A landscape with many peaks, sampled at points; each row gives a point and its height.
From any point a climber steps to the highest of the 3 points nearest to it. It stops when none of these is higher. Distance is the straight distance between rows; heights are no part of it.
k_647: [ 87 138 139 138 129 158 150 122 117  76 116 139 153  99 145  72  86 153
 137 180 125 145  86 101 114 123 141 115 133 104 107  65]  height 472
k_196: [136 136 151 111 125  97  90 146 139 140 140 129 123 153 118 141 180 156
 154 135 151 127 130 118 130 130 135 134 142 140 138 123]  height 850
k_479: [ 89 186 140 141 125 171 132 143 177  71 137 110 105 141  65 120 139 122
 156 168 158 152 115 137 129 125 177 106 134 109  92 142]  height 589
k_129: [ 92  95 144 118 127 121 103 129  66 164  80 170 175 152 136 143 141 151
 126 127 107  89 114 105 123  75 122 149 141 140 122 130]  height 112
k_14: [129 127  99 115 110 121 138 137 116 135 108 137 167 167 185  58 128 116
 123 165 111 127 131 125 125 132 108 101  93 148 125 168]  height 786
k_277: [160  85 101 142 128 134 120 148  56 174  95 124 177 176 174  84 127 134
 126 112  92 109 114 111 145 101  74 159 119 144 130 149]  height 582
k_106: [179 137 113 140 145 108 122 132 170 138 147 125 112 118  82 152 122 129
 112  78 148  91 146 122 130 136 136 147 126 115 136 122]  height 682
k_550: [141 116 108  99 119 117 140 116 109 132  98 140 134 114 157 119 184 122
 116 144 122 122 131  67 126 120 127 146 131 121 156 100]  height 800
k_243: [ 93  98  80 170 126 145 142 135  75  87 136 130 159 125 155  84  99 151
 114 185 102 173  84 148 139 127 131 112 143 125 101 114]  height 714
k_991: [153 138  85  75 110 115 131 142  93 166  92 127 165 167 160 101 134  94
 109 172 117 135 139 103 124 119 126 122 123 161 127 153]  height 831
k_137: [111 179 127 200 130 146 143 105 191  89 141 103 121  60  94 180 120 100
 151 120 127 158 137 148 116 163 158 127  93 147 127 128]  height 564
k_403: [147 130 102  90 110 111 130 146  92 130 124 110 194 154 214  72 108 124
 101 136 106 119 130 119 116 111 103  98 103 159 155 150]  height 771
k_837: [139 176 127 144 114 135 138  83 186  88 136 137 101  66  65 157 136 105
 163 108 141 165 145 169 106 151 146 148  87 139 135 154]  height 703
k_897: [151  94 125 116 157 134 106 108 151 131 159 122  92  85  50 199 110 132
 140  79 122 149 151 155 135 149 136 134 132 155 137 163]  height 766
k_418: [118 184  99 203 149 162 139 102 179  85 170  93 129  49  85 194 110 117
 146 114 124 161 113 123 116 162 142 115 126 156 118 122]  height 568
k_931: [ 96 157 163 136 139 111 113 110 135  92 156  76  76 120 124 129 117 121
 116 174 101 138 126 130 136 135 146 112 128 108 122 143]  height 636
k_402: [124  98 135 125 115 112 131 151  97 205  56 166 175 182 183  61 144 137
 137  88 112 111 135 107 169 105  72 173 132  96 107 144]  height 550
k_337: [146 132 150 106 136 142  95 136 124 131 127 139 114 163 116 123 152 126
 122 147 106 154 162 109 127 142 122 111 130 162 158  77]  height 630
k_208: [155 140 158 130 191  87 110 124 156 148 129 142 111 100 114 158 128 141
 132  81 170  93 105 110 155 100 128 108 134 104 127 174]  height 861
k_72: [144 149 158  95 144 141 157 146 137 167 121 122 131  26  83 216 130 155
 119  65 177 137 130 133 129 117 139 160 134 124 107 178]  height 610
k_713: [128 122 137 117 124 117 112 131 121 167 127 141 122 152 161 144 168 115
 162 126 139 122 133  77 112 117  98 123 121 151 169  91]  height 773
k_816: [ 87 116 101 133 130 153 148 132  80  81 123 119 161 112 153  72 122 149
 145 203 131 169  94 116 138 113 121 107 145  93  86  88]  height 473
k_115: [141 137 174 125 146 105 132 134 167 171 135 162 127  71 100 173 112 125
 149  66 162 110 127 149 131 143 121 111 109  88  86 188]  height 606
k_643: [179 126 155 134 158 117 132 123 177 143 121 165  98  76  74 159 121 127
 135  65 170  87 131  93 144 135 114 115 114  87 117 177]  height 615
k_9: [147 111  74  78  94 102 135 140  90 162 105 134 189 147 197  97 133 114
 115 173 115 139 134 123 116 107 124 106 107 153 116 162]  height 799
k_642: [148 130  91  91 102 129 161 130  97 149  97 143 154 169 147  92 150 117
 104 157 131 138 134 115 134 142 134 131 139 148 128 133]  height 785
k_619: [111  84  64 191 108 167 148 154 115 122 102 129 144 157 181  70 101 124
 100 169  85 141 114 156 122 115  93 104 119 128 119 114]  height 801
k_782: [131 153 123 114 104 133 150  75 172  81 166 155  99  86  80 153 126 106
 162 100 140 157 154 179  99 143 150 151 131 138 125 164]  height 889
k_104: [147 118 153 131 126 136 133 136  70 172 114 163  72 154 125 157 155 155
 157  95 137  94  87 125 158 113 124 130 147 104 104 133]  height 530
k_118: [125 140 158 123 157 125 103 145 124 148 137 140 125 132 147 137 166 126
 151 149 126 152 158  78 129 128 125 109 137 149 168 104]  height 738
k_743: [125 133 163  95 136  94 129 128  76 149 130 137 104 155 134 177 142 152
 155  97 143 103  87  93 148 136  96 141 132 120 109 125]  height 560
k_359: [110 176 156 145 165 138 113 108 160  63 152  91 105 107 107 123 117  95
 110 159 131 144 117 132 136 138 162 129 155 111 117 134]  height 718
k_997: [126 122 143 111 119  80 107 101 186  96 181  90 121 112  96 161  98 123
 126 109 141 137 158 175 101 116 135 131 133 116 149 127]  height 833
k_769: [117 150 144 108 142 118  99  79 161  82 153 124 119 101 103 159 101 101
 141 119 150 128 168 184 104 140 150 124 124 116 138 157]  height 898
k_449: [143 115 144 111 129 117  95 101 175 102 158 114 127 122  65 185 104 125
 139  80 135 126 150 179  99 134 154 134 125 138 151 140]  height 617
k_694: [123 145 152 128 135 144 157 154 155 180 134 118 126  41  91 205 130 133
 140  51 192 127 149 124 145 146 128 156 111 119 125 185]  height 614
k_191: [126 121 140 124 151 140  94 107 129 131 139 131 122 158 147 119 146 143
 108 134  93 151 153 110 119 150 144 113 123 165 153  83]  height 491
k_765: [143 117 119 119 137 126 134 121  97 141 118 142 132 133 155 117 152 116
 114 151 124 134 144  98 102 129 140 127 129 154 184  74]  height 707
k_269: [154 126 101 112 111 133 164 140 103 143 123 135 145 151 168  95 157 122
  96 171 103 133 143 111 112 146 154 152 126 147 164  84]  height 690
k_741: [159 105  89 131 107 126 116 146  60 162  97 120 154 173 159 125 106 117
 116 127  89 111 124  80 142  90  72 158 111 136 136 162]  height 670
k_532: [168 154 137 130 135  97 110 118 200 146 141 127 114 135 100 141 136 138
 134 107 166 108 152 120 129 142 159 149 148 138 158 120]  height 620
k_945: [ 89 134 130 134 106 131 122 138 108 119 110 134 164 124 146  93 112 179
 110 183 124 147 122 154 120 124 148 106 139 126 107  92]  height 538
k_797: [139 151 165 114 124 115 164 148 159 176 109 145 102  49  74 197 129 130
 139  63 188 109 133 153 140 141 133 140 123  96 108 172]  height 603
k_787: [169  96 116 116 153 130 115 125 169 131 163 133 103 110  61 200 136 112
 132  69 135 137 146 152 117 143 118 146 131 148 164 161]  height 870
k_29: [ 98 149 136 119  95 139 136 140 131 102 131 136 122 110 134  98  67 132
 134 151 125 139 111 133 118 142 133  94 118 106 118  50]  height 390
k_180: [129 150 154 104 137 101 125 135 111 175 133 127 106 150 139 130 172 138
 163 129 166 129 115  70 136 117 129 124 142 147 160 120]  height 819
k_918: [150 103 122 103 140 128 124  93 151 108 176 133 102 119  60 181 112 117
 141  99 132 159 143 186 125 141 142 152 137 169 133 177]  height 709
k_892: [122  90 145  92 131 107 154 149  89 216  66 151 160 168 169 109 151 126
  97  82 151 123 115 128 153  86 109 179 131  89  94 122]  height 669
k_973: [172 106  81 136  86 101 113 147  83 150 102 117 169 181 168  97  92 107
 108 115 118  88 124 105 131  95  98 133 105 185 117 126]  height 701
k_188: [103 106 149 110 116 128 129 127  82 174 117 174 118 166 128 155 147 144
 135 112 122  79 114 118 138 111 133 115 128 129 119 116]  height 205
k_411: [ 99  89  71 177 119 148 152 155  78 123 143 118 153 142 158  75  91 121
 117 173 101 157  94 155 144 115 105 113 125 131 135 127]  height 749
k_500: [159 144 147 121 120 104 106 119 176 123 123 126 126 147 105 120 157 175
 147 123 154 133 158 112 116 140 139 136 164 133 142 127]  height 768
k_723: [132 189 127 159 113 144 156  97 169  80 130 134  99  71  89 176 125  95
 190 103 151 170 159 178 116 151 143 164 118 123 134 142]  height 699
k_401: [132 163 128 125 125 124 125  86 168  83 144 148 116  93  95 139 112 102
 153  93 129 148 158 191 107 141 139 135 109 130 136 142]  height 825
k_339: [126 123  76 159 136 157 144 154 128  98 108 132 159 161 187  32 100 105
  87 163 100 109 125 136 126 110 126  91 109 132 130 143]  height 640
k_121: [104 125 117 136 114 139 139 123 116 114  90 135 159 117 144  85  90 166
 121 179 127 150 111 167 111 128 151 120 150 128 105  98]  height 515
k_426: [150  82 103 126 123 108 110 145  54 175  86 131 161 151 151 111 115 150
 113 134 109 117 120 100 144  87  84 169 142 140 122 154]  height 583
k_766: [129 115 152  95 106  96 114 123  79 160 128 164 101 152 135 150 158 139
 154 106 153  93 113  75 118 119 114 120 109 120 108 109]  height 552
k_731: [117 188 133 200 125 164 136 104 194  79 137 128 100  72  90 168 112 119
 121 128 127 149 140 149 122 151 149 152 110 116 131 127]  height 488
k_100: [ 66 178 162 130 113 177 125 167 141 100 146  85 123 139 116 113 118 109
 158 156 137 151  90 136 135 140 143  92 134 129 118  86]  height 875
k_344: [128 113 141 131 141 166 121 143 164 158 150 122 122  58  66 204 149 166
 137  66 167 136 138 132 126 139 106 136 124 130 127 172]  height 632
k_152: [ 96 163 136 140 127 154 162 152 135  93 126 123 147 111 147  82  95 120
 162 164 129 134  89  95 111 117 124 100 124 117 117  60]  height 474
k_965: [126 117 145 123 131 127 130 123 137 112 147 136  87 154 109 107 110 137
 102 142  75 131 141 122 133 173 117 111 138 136 129  75]  height 409
k_889: [144 135  76 123  87 136 163 137 117 149  82 134 162 169 176  63 157 100
 124 169 117 150 146 137 119 131 122 114 117 130 120 137]  height 385
k_565: [127 118  87 140  92 137 141 161 130 143 111 150 154 138 185  59 153 132
 131 168  97 140 150 133 116 153 114 116 116 121 122 138]  height 302
k_937: [118  97 130 102 114 110 129 112  68 167  95 158 136 137 129 151 142 149
 146 124 124  86 124  97 129  93 123 128 129 128 128 108]  height 126
k_119: [161 100  79 116 112  95 118 143  57 175 100 100 177 174 147 116 115 119
  99 160 103 118 128  83 158 100 103 134 128 169 124 168]  height 787
k_202: [155 149 126 120 169 114 119 126 161 146 149 136 109 153  76 138 137 119
 137  75 167 100 126 107 135 127 155 141 153 121 142 128]  height 845
k_455: [182 119  87 116 105 103 126 131  83 159 102 127 161 189 182  95 107 102
 123  89  91  89 107 100 134  96  70 146 107 137 122 139]  height 651
k_120: [111 109  77 157 128 160 156 172 122  95 119 137 157 158 195  13 104 108
  96 158  95 105 102 130 130 104 133 105 111 113 116 133]  height 650
k_293: [140 149 110 134 114 133 122 144 125 145  98 139 153 157 142 109 126 133
 108 169 105 148 136 145 115 138 172 119 108 139 162  79]  height 541
k_559: [126 113 144  94 106  99 119 131  84 158 125 146 101 171 120 160 152 137
 166 104 136  86 106  94 137 126 100 114 123 124 140 107]  height 531
k_750: [ 95 160 163 145 118 155 134 141 145  89 138 104 118 129 135 134  94  96
 158 178 155 135 104 116 113 127 127  90 117 110 123  82]  height 576
k_127: [139 108 100 145 128 136 137 158 116 102 117 110 198 154 218  20 134 113
  72 152  99 118 120 126 138 101 113  87  93 152 122 140]  height 634
k_299: [135 133  91 127  89 152 157 156 128 135  83 163 161 148 180  59 135 109
 113 174 118 149 128 147 105 148 109 129 110 135 114 122]  height 484
k_685: [120 143 149 139 130 104  87 107 174  85 164  97 102 109 126 150 112 127
 115 142 112 151 148 169 129 137 141 147 122 120 153 131]  height 820
k_534: [162 125 174 119 183  94 125 109 155 158 119 167 101  82  94 162 105 127
 138 100 165  89 113 119 140 138 109 109 103  94 107 182]  height 736
k_914: [124  88 169 118 147 142 124 117  75 181 118 173 109 168 120 157 147 162
 105  95 107 106 105 117 172 123 118 127 133 114  93 132]  height 90
k_460: [156  95 142  97 163 156 129 107 138 109 153 123 106  71  35 188 150 161
 153  94 145 164 153 155 144 129 137 142 150 150 112 176]  height 795
k_380: [151  96 120 128 143 137 123 129  78 181  86 156 170 168 172  51 124 137
 136  83 123  92 138 105 158  85  57 152 116 123 103 176]  height 527
k_687: [ 97 111 118 146 105 139 134 147 100 141 110 122 192 146 170  98 118 150
 111 190 107 174 117 160 113 133 154 125 143 141 136 103]  height 604
k_627: [147 109 129 116 123 117  89 109 169 108 182 110 107 116  84 175 111 120
 130  75 121 109 152 164 118 143 149 148 131 149 153 142]  height 592
k_999: [136 123 147 122 147 146 108 115 144 147 129 139 136 143 139 126 150 134
 135 142 121 138 137  89 131 133 125 126 132 144 183  86]  height 638
k_227: [117 157  92 176 131 169 149 116 182  67 199  88 113  92  73 201 101 121
 147 125 131 147 103 141 103 144 184  94 122 176 116 126]  height 551
k_348: [135 113 184 128 159  83 112 119 110 151 130 113  81 128 153 181 122 175
 119  90 148  95  88 129 144 110 113 140 140  96 117 131]  height 693
k_98: [161  76 124 115 168 140 115 124 140 119 168 138 114  60  56 206 128 147
 147  69 145 145 157 122 136 146 138 129 135 153 145 193]  height 706
k_535: [135 115  91 141  97 144 153 153 114 148  85 127 164 146 181  74 137 126
 113 176  98 137 145 141 127 152 138 143 122 124 141 112]  height 230
k_730: [133 123 136 121 148 147 132 136 105 143 142 134 138 140 142 111 141 119
  82 152 112 136 140 110 124 119 153 120 131 158 161  77]  height 677
k_959: [151  94 115 111 152 150 131 110 147 102 168 135  89  81  46 179 154 136
 135  78 142 168 160 153 153 141 152 150 152 165 126 159]  height 885
k_483: [134 140 163  96 149 105  97 134 125 144 142 118  97 151 116 156 148 133
 141 102 183 114 118 109 149 130 136 164 175 137 147 134]  height 863
k_756: [105 125 143 103 105 119 118 103  96 153 131 168 109 143 140 148 158 142
 150 126 144 100 142  85 126 108 111 129 112 132 157 102]  height 752
k_136: [141 114 175 122 165  85 121 118 121 163 148 118  84 121 133 178 121 157
 135 102 153 115  93 110 142 123 123 136 144 104 111 123]  height 635
k_82: [120  71 165  95 142 155 128 141  78 220 109 172 127 152 154 141 144 110
  93  83 122  95 113 141 149  80 143 154 132  86 118 116]  height 722
k_648: [129 178 122 181 137 175 147  91 187  84 145 109  95  92 115 154 125 102
 116 143 119 109 124 128 118 138 157 113 121  97 125 142]  height 512
k_183: [ 86 168 152 137 145 131 130 134 159  78 133  74 117 109  91 136 117 101
 118 159 137 150 133 135 143 129 163 113 142 111 114 121]  height 691
k_259: [111  82  67 194 113 165 145 158 104 109 110 114 152 133 177  71 119 124
 111 178  90 153 105 154 104 141 109 100 104 130 130 122]  height 759
k_309: [129  94 101  99 123 100 116  98  75 154  89 139 163 153 158 103 127 118
  96 192 103 115 133  79 126 107 119 150 161 140 126 137]  height 319
k_355: [118  73  57 175 102 170 138 157  96  92 126 125 146 162 174  48  82 120
 109 176  92 109 104 139 123 120 121 106 119 112 122 112]  height 894
k_384: [133 176 108 170 108 149 126  99 174  47 143 115 117  52  87 173 137 113
 152  95 144 153 137 164 112 151 142 151 107 143 128 132]  height 612
k_716: [145 107 114 106 136 132 143 109 146  93 165 144  87  73  55 165 131 129
 140  97 146 151 159 154 120 146 131 152 139 152 118 160]  height 816
k_958: [135 101 126 151 138 127 108 152  71 178  75 132 182 129 160 126 121 148
 122 124 115 114 121  88 149  72  81 186 141 123 112 143]  height 733
k_424: [ 77 168 161 138 115 147 140 137 155 106 146  84  87 121 112 127 115  82
 135 161 104 147 110 144 130 155 140  97 108 111 112  92]  height 605
k_645: [133 115  72 156 107 151 156 158 138 128  89 142 173 144 187  56 131 103
 106 174 100 131 126 150 110 128 103 111  90 125 129 137]  height 611
k_307: [106 111 157  88 108 126 124 128  78 160 104 179 111 178 118 138 136 134
 148  98 119  81 124 104 124 121 125 125 130 123 106 116]  height 345
k_969: [171 112  95  85  78  97 119 137  77 160 113 104 179 195 174  95 111 111
 111 122 107  94 107 125 131 110  72 105  96 153 137 159]  height 778
k_666: [122 108 153 135 135 107 138 149  88 146 133 136  69 153 125 161 155 174
 147 103 118 100  97 111 153 136 105 144 140  90 103 123]  height 587
k_150: [103 164 143 130 141 144 143 128 150  99 143  74  83 126 103 118 103 107
 128 157 104 165 125 153 146 145 155 118 122 110 105 113]  height 664
k_45: [118 150 143 133 146 103 118  71 175  67 150 125 107  75  97 148 120 106
 134 126 130 134 148 181 108 144 141 128 123 121 132 168]  height 872
k_683: [ 95 109 157 125 137 123 123 125  73 202 113 149 165 162 149 141 123 131
 110  91 105  99 108 142 152  83 140 151 144 108 120 104]  height 848
k_22: [ 85 151 143 134 101 125 135 143 147 109 145 126 116 118 149  99  91 104
 133 150 112 144 113 145 120 160 134 107 103 132  99  67]  height 419
k_490: [147 115 163 123 148 152 110 143 163 136 147 122 131  45  56 198 152 176
 162  62 170 145 160 131 115 143 137 137 143 151 121 166]  height 595
k_116: [172 117 110 128 141 121 104 130 169 145 164 112 111 111  77 170 126 127
 135  66 146 119 132 136 120 126 149 148 132 128 164 139]  height 717
k_798: [139 119 130  95 125 103  96  96 167  81 168 137 111 106  71 174  96 121
 136 104 128 140 152 191 120 135 153 142 140 156 143 141]  height 637
k_434: [142 114  95 113 124 128 161 129  95 130  90 142 141 146 167 115 147 119
  97 155 130 111 130  87 116 132 138 137 156 131 145 106]  height 725
k_376: [123 103 106 139 129 101 119 121  52 145 116 144 176 140 131 121 135 150
 111 162 115 110 135  70 135  88 112 132 155 131 120 149]  height 344
k_442: [162 134 166  93 139 114 110 127 149 131 141 143  93 160 101 125 164 146
 141 106 165 134 133 104 123 136 134 142 161 118 152 141]  height 818
k_342: [154 105  85 107  91 124 164 152 113 157 107 120 134 146 169  79 162 112
  98 168 142 153 146 113 124 137 136 153 151 132 147  81]  height 685
k_919: [180  95 132 131 172 136 122 148 172 140 146 148  96  96  85 187 143 129
 140  57 160  97 127 124 143 147 124 151 119 130 142 168]  height 720
k_841: [155 131  95 123 120  96 146 124 114 135 106 110 181 152 216  40 134 132
  73 172  96 137 130 116 124 113  96  85 101 143 142 150]  height 692
k_759: [117  96 162  94 123 109 126 150  87 221  79 140 184 152 167 116 137 133
 108  86 127 107 126 133 144  83 121 159 138 106  96 122]  height 764
k_267: [152 137 130 134 120 103  91 153 169 109 144 105 111 136 114 148 134 174
 133 104 131 129 169 137 113 151 136 161 152 126 161 114]  height 607
k_894: [148 113 109  96 110 137 139 107 105 144 119 143 147 139 167 110 173 112
  95 143 134 127 129  87 108 117 120 149 128 142 160  85]  height 748
k_514: [127 131 167 107 131  99 110 138 101 154 150 124  76 144 127 157 146 135
 161 131 170 109  95 104 147 113 127 116 142 134 134 139]  height 839
k_675: [ 76 114 120 149 124 145 136 120  99  97 113 137 143 117 131  76 107 165
 135 192 116 161  85 140 125 139 139 112 142 120  93  69]  height 492
k_491: [120  98 160 139 125 121 127 135  80 199  80 135 174 145 169 117 137 140
 119  95 143 110 117 134 151  78 114 168 141 102 133 120]  height 782
k_711: [128 120  96 101  90 130 161 138 103 152  97 128 154 156 171  96 162 123
  95 156 138 145 129 121 127 148 135 147 128 129 141  96]  height 730
k_122: [152 133 151 131 184 104 113 122 172 144 149 158  93  93  98 158 132 122
 115  79 160  86 125  96 143 126 124 129 137 114 125 163]  height 747
k_224: [120 120 128 104 104 111 126 105  94 143 132 147 129 143 158 146 161 118
 121 139 120 118 133  69 109 116 101 124 129 129 165  95]  height 920
k_155: [101 196 110 165 111 170 168 147 189  71 139  72 121 131  84 155 123 114
 140 150 143 118 115 125 113 134 172 112 132 106 103 125]  height 675
k_506: [123 117 146 140 137 117 115 140 154 102 161 124  97 139 118 121 138 153
 140 136 109 131 161 125 118 165 119 116 141 122 131 103]  height 601
k_505: [ 92 179  85 197 137 159 147 113 194  82 164  89 104 118  74 165 108 101
 130 126 141 131 107 150  97 153 178 120 124 117 116 111]  height 892
k_260: [145 114  91  90  87 107 139 143  88 147 106 118 176 176 179  94 115 115
 126 159 107 125 123 115 128 112 102 114 115 164 135 158]  height 828
k_791: [115 178 130 172 118 126 143 101 182  54 127 132 104  75  99 166 107  88
 134 107 127 137 145 152 127 149 150 133  97 122 139 129]  height 483
k_79: [141 133 157 120 137 142 139 127 135 165 125 120 119  38  70 205 131 144
 139  63 189 128 148 135 139 130 134 141 134 126 126 187]  height 618
k_64: [ 75 152 150 124 106 143 148 150 159  89 147 104 107 116 125 115  98  84
 146 154 126 162 103 129 124 142 124 106 130 116 112  82]  height 504
k_688: [144 115 177 138 174  78 104 132 138 147 130 141 117 100 138 172  98 162
 126  85 146  98 111 132 143 124 125 110 134 100 112 161]  height 784
k_468: [111 135 142 113 108 139 126 123 118 124 114 145 139 144 126  91 111 139
 106 154  96 141 127 151 127 143 156 114 128 136 102  69]  height 426
k_126: [105 164 134 121 146 124 122  73 176  64 149 138 100  80 105 144 115 111
 147 107 130 134 138 168 103 138 139 140 110 107 134 165]  height 829
k_888: [124  95 155 123 123 124 118 141  63 184  82 126 182 155 149 125 140 157
 116 113 108 101 129 128 146  75 118 165 158  93 121 141]  height 779
k_726: [116 116 159 126 123  94 104 120 163  97 151  81  98 118 122 112 128 144
 130 135 112 130 164 135 118 155 110 145 131 118 144 109]  height 609
k_140: [100 144 144 132 147 103 113  98 158  78 166  89 104  97 122 129 112 103
 121 155 113 128 136 153 126 118 152 157 146 102 140 134]  height 770
k_856: [106  73  90 148 121 177 141 169 118 123 101 119 166 133 177  74 122 138
 129 167  96 150 126 150 125 136 128 119 114 129 129 134]  height 619
k_949: [109 144 118 133 114 134 132 138 110 134 117 105 167 147 164 113 142 157
  98 173 102 168 128 162 115 166 153 131 148 143 145  81]  height 555
k_844: [107 137 147 142 115 101 128 129 144  88 155  88  71 132 116 132 115 123
 125 143  88 169 135 127 123 156 107 126 124 107 133 100]  height 406
k_587: [134  93 158 129 159  89 140 109 111 166 121 144  60 146 147 180 149 162
 136  89 131  97  96 114 138 138 103 139 148  90  97 125]  height 622
k_261: [ 90 180 147 141 124 160 143 156 157  98 132  82 117 131 101 125 118  93
 165 171 150 128 107 141 144 136 161 112 113 109 114 131]  height 602
k_921: [107 101 148 110 126 109 114 121  82 169 105 168 101 164 118 154 156 155
 112  87 119  84 100 105 145 117 140 127 135 114 100 113]  height 181
k_357: [103 174 144 144 151 109 125  88 153  62 160  96  96  94  98 142 106 117
 116 153 121 142 147 172 129 126 164 134 125 108 117 155]  height 708
k_946: [154 142 152 116 163 101 106 123 133 165 141 130 102 120 105 136 162 135
 124 105 182 115  99  95 140 122 150 125 156 123 121 146]  height 783
k_596: [126 116 110  85 122 107 131  93  91 144 106 171 146 139 148 127 144 127
 129 145 136  97 141  61 118  78 117 131 135 134 138 130]  height 107
k_367: [113  80 169 125 160 138 122 131  83 160 103 152  76 164 141 150 162 159
 115  87 111 118 104 117 151 136 117 125 148  93  73 133]  height 55
k_985: [119 131 125 146 123  86 103 124 172 108 141  77 120 114 125 150 117 148
 134 112 113 143 153 148 106 144 111 157 140 103 150 121]  height 739
k_488: [147 166 131 117 113 140 147  80 171  73 151 125  93  83  93 168 140 116
 165 106 153 165 147 178 126 148 154 155 114 153 125 129]  height 788
k_736: [ 78 108  92 173 108 150 134 161 102 112 114 111 175 129 168  89 106 152
 108 199 103 165  99 136 123 152 126 128 129 123 111  99]  height 684
k_405: [173 126 129 108 162 114 138 120 178 141 146 159 119 110  77 152 132 123
 129  71 174  78 128 103 133 131 122 128 136  97 140 153]  height 643
k_563: [156 121 132 116 118  98 104 129 181 132 171 100 112 129  89 170 114 136
 132  80 146 122 151 152 104 135 144 161 124 145 168 135]  height 608
k_579: [184 107  96 143 120 127 120 149  55 181 106 136 149 204 148  97 105 112
 119 107 107  82 135  99 135  88  74 150 125 149 121 153]  height 625
k_469: [123 127  76 119 120 149 131 147 117 140 107 142 184 166 201  64 142 101
 107 177 120 129 149 144 111 119 108  83 102 143 123 154]  height 719
k_689: [142 101 127 123 129 107 113 144  57 163  78 130 158 150 153 123 124 109
  93 161 102 116 131  86 156  90 110 143 149 125 119 158]  height 420
k_865: [155 154 141 118 140 112 118 139 157 142 136 120 120 149  90 130 165 165
 142 118 164 133 135 135 140 123 152 143 162 139 149 128]  height 815
k_612: [117 120  91 162  99 150 131 137 108 126 102 111 156 122 184  88 141 137
 126 172 106 167 127 161 105 150 129 135 115 132 132 106]  height 376
k_517: [134 106 125  93 158 123 143 128  74 193  98 175 176 168 186  74 136 148
 131  90 133 114 116 102 158 103  62 133 119 141  91 177]  height 514
k_864: [111 191 145 162 146 125 131  76 169  60 142 120 115  74 111 147 118 105
 125 128 129 130 152 145 137 136 165 143 123 116 130 141]  height 590
k_984: [127  95  72 158 131 173 138 171 106 112 134 106 169 194 178   4  96 131
  90 150 114  83 101 140 134 100 141  86 134 140 112 137]  height 616
k_175: [124 131 144 119 130 120  97 120 168 109 127 121 111 138  97 126 149 160
 146 130 109 139 159 133 122 161 112 118 159 104 144 114]  height 726
k_220: [112  93  76 175 116 161 154 178 114 104 139 120 163 176 176  37  92 119
  96 138  96  91 101 143 143  91 130  97 130 132 116 125]  height 721
k_717: [128 122 160 137 136 101  88  76 175  88 169  99 115  98 109 159 118 131
 134 127 132 154 150 179 101 146 142 127 138 123 149 144]  height 844
k_23: [112 137 163 113 154 145  96 125 126 141 125 147 122 162 136 130 181 143
 155 139 139 155 162  99 127 149 118 105 129 152 176 102]  height 754
k_653: [116 167 110 200 140 171 167 103 187  75 170  90 104  73  93 173 118 105
 121 116 136 122 135 145 105 148 163 122 118 141 118 129]  height 662
k_767: [131 145 149 111 130 132  84 128 142 117 133 141 112 142 111 123 167 157
 145 123 115 143 163 110 126 148 121 107 133 134 148 120]  height 869
k_724: [115 137 151 117 112 144 129 133 134 113 128 146 111 143 133  95 107 142
 113 166  88 139 143 140 117 157 140 103 141 152 122  61]  height 427
k_661: [131 149 138 111 132 129 118  70 161  83 159 139  99  90  98 153 106 104
 149 108 145 137 150 187 126 150 146 133 119 143 146 164]  height 871
k_390: [ 96 126 132 112  98 117 142 136 141  97 155  96  78 139 109 119 105 105
 140 148 104 145 124 134 131 161 113 110 121 130 103  73]  height 429
k_453: [ 75 155 139 146 112 155 146 137 147 110 130 128 145 114 134 104  89  98
 146 168 141 141  83 111 122 123 126 105 106 126 132  61]  height 498
k_139: [147 136 158 113 145  84 111 126  94 166 140 115  82 146 118 167 155 147
 137  94 170 130  79 111 147 123 135 122 151 100 121 145]  height 796
k_744: [169 122 121 102 106 133 145  83 155  77 175 146  92  95  66 150 118 126
 172  99 133 131 155 169 137 157 145 150 136 150 115 151]  height 772
k_159: [115 170 122 161 157 150 143  92 182  58 138 111  92  98  97 131 140 101
 109 149 119 136 137 157 125 111 151 127 132 113 117 138]  height 475
k_303: [162 115 150 130 153 138 126 143 155 157 157 128 107  61  64 217 137 129
 162  72 167 125 142 128 129 135 105 154 123 131 151 176]  height 652
k_679: [167 120  88  92 107 107 142 143  65 163 101 115 172 177 151  98 124 100
 103 173 113 136 125  97 143 113 104 120 113 161 141 166]  height 865
k_504: [119 109 133 102 124 102 117 119  65 149 100 179 153 138 136 138 128 158
 128 144 115  83 129  85 124  83 113 126 127 111 117 131]  height 114
k_91: [ 73 161 159 134 127 172 136 155 148  93 133  95 145 130 129 124  95 116
 167 168 148 139 116 116 121 124 132  90 106 114 123  78]  height 653
k_939: [140 152 151 132 127 131 145 134 158 168 122 128 103  52  85 212 132 126
 156  65 189 120 141 137 138 136 116 151 133 104 115 178]  height 613
k_840: [123 140 155 116 132 115  82 118 131 153 141 143 136 171 147 138 159 139
 156 133 141 127 144  92 131 131  94 100 129 139 166 124]  height 860
k_992: [120 101  78 155 126 146 155 161 124 110 122 133 156 148 198  49 119 110
  96 163 103 127 122 140 103 113  87 100  94 134 135 147]  height 639
k_948: [105 194 122 176 134 167 146 125 189  63 143  92  98 117  76 143 121 104
 107 149 136 117 106 140 135 148 175 128 125  99 104 125]  height 683
k_786: [112 130 133 118 131 140 105 128 118 116 126 136 122 145 135 115 119 135
 111 152 104 150 137 141 130 154 158 105 136 167 128  62]  height 435
k_602: [ 93 156 159 135 117 151 133 136 126  94 134 125 122 108 135 105 105  95
 144 165 116 143  97 143 123 143 114  95  96 105 110  72]  height 460
k_623: [141 121  88 133 126 129 128 148 125 116 109 131 181 152 211  43 134 110
  86 154  90 130 131 130 117  95  99  70 101 142 119 151]  height 660

Call two points neighbours if one is among the 3 nearest of the other. Go from one point of each pair to the other, from neighbour to neighbour, staying as high as possible. Name the lowest point that can't be avoided.
k_840, k_683 -> k_426
k_100, k_959 -> k_261
k_840, k_483 -> k_713
k_679, k_767 -> k_434
k_787, k_782 -> k_897
k_782, k_959 -> k_744
k_769, k_782 -> k_661

For each start below, name the point where the climber stops.
k_627 -> k_959
k_376 -> k_683
k_889 -> k_679
k_730 -> k_224
k_535 -> k_679
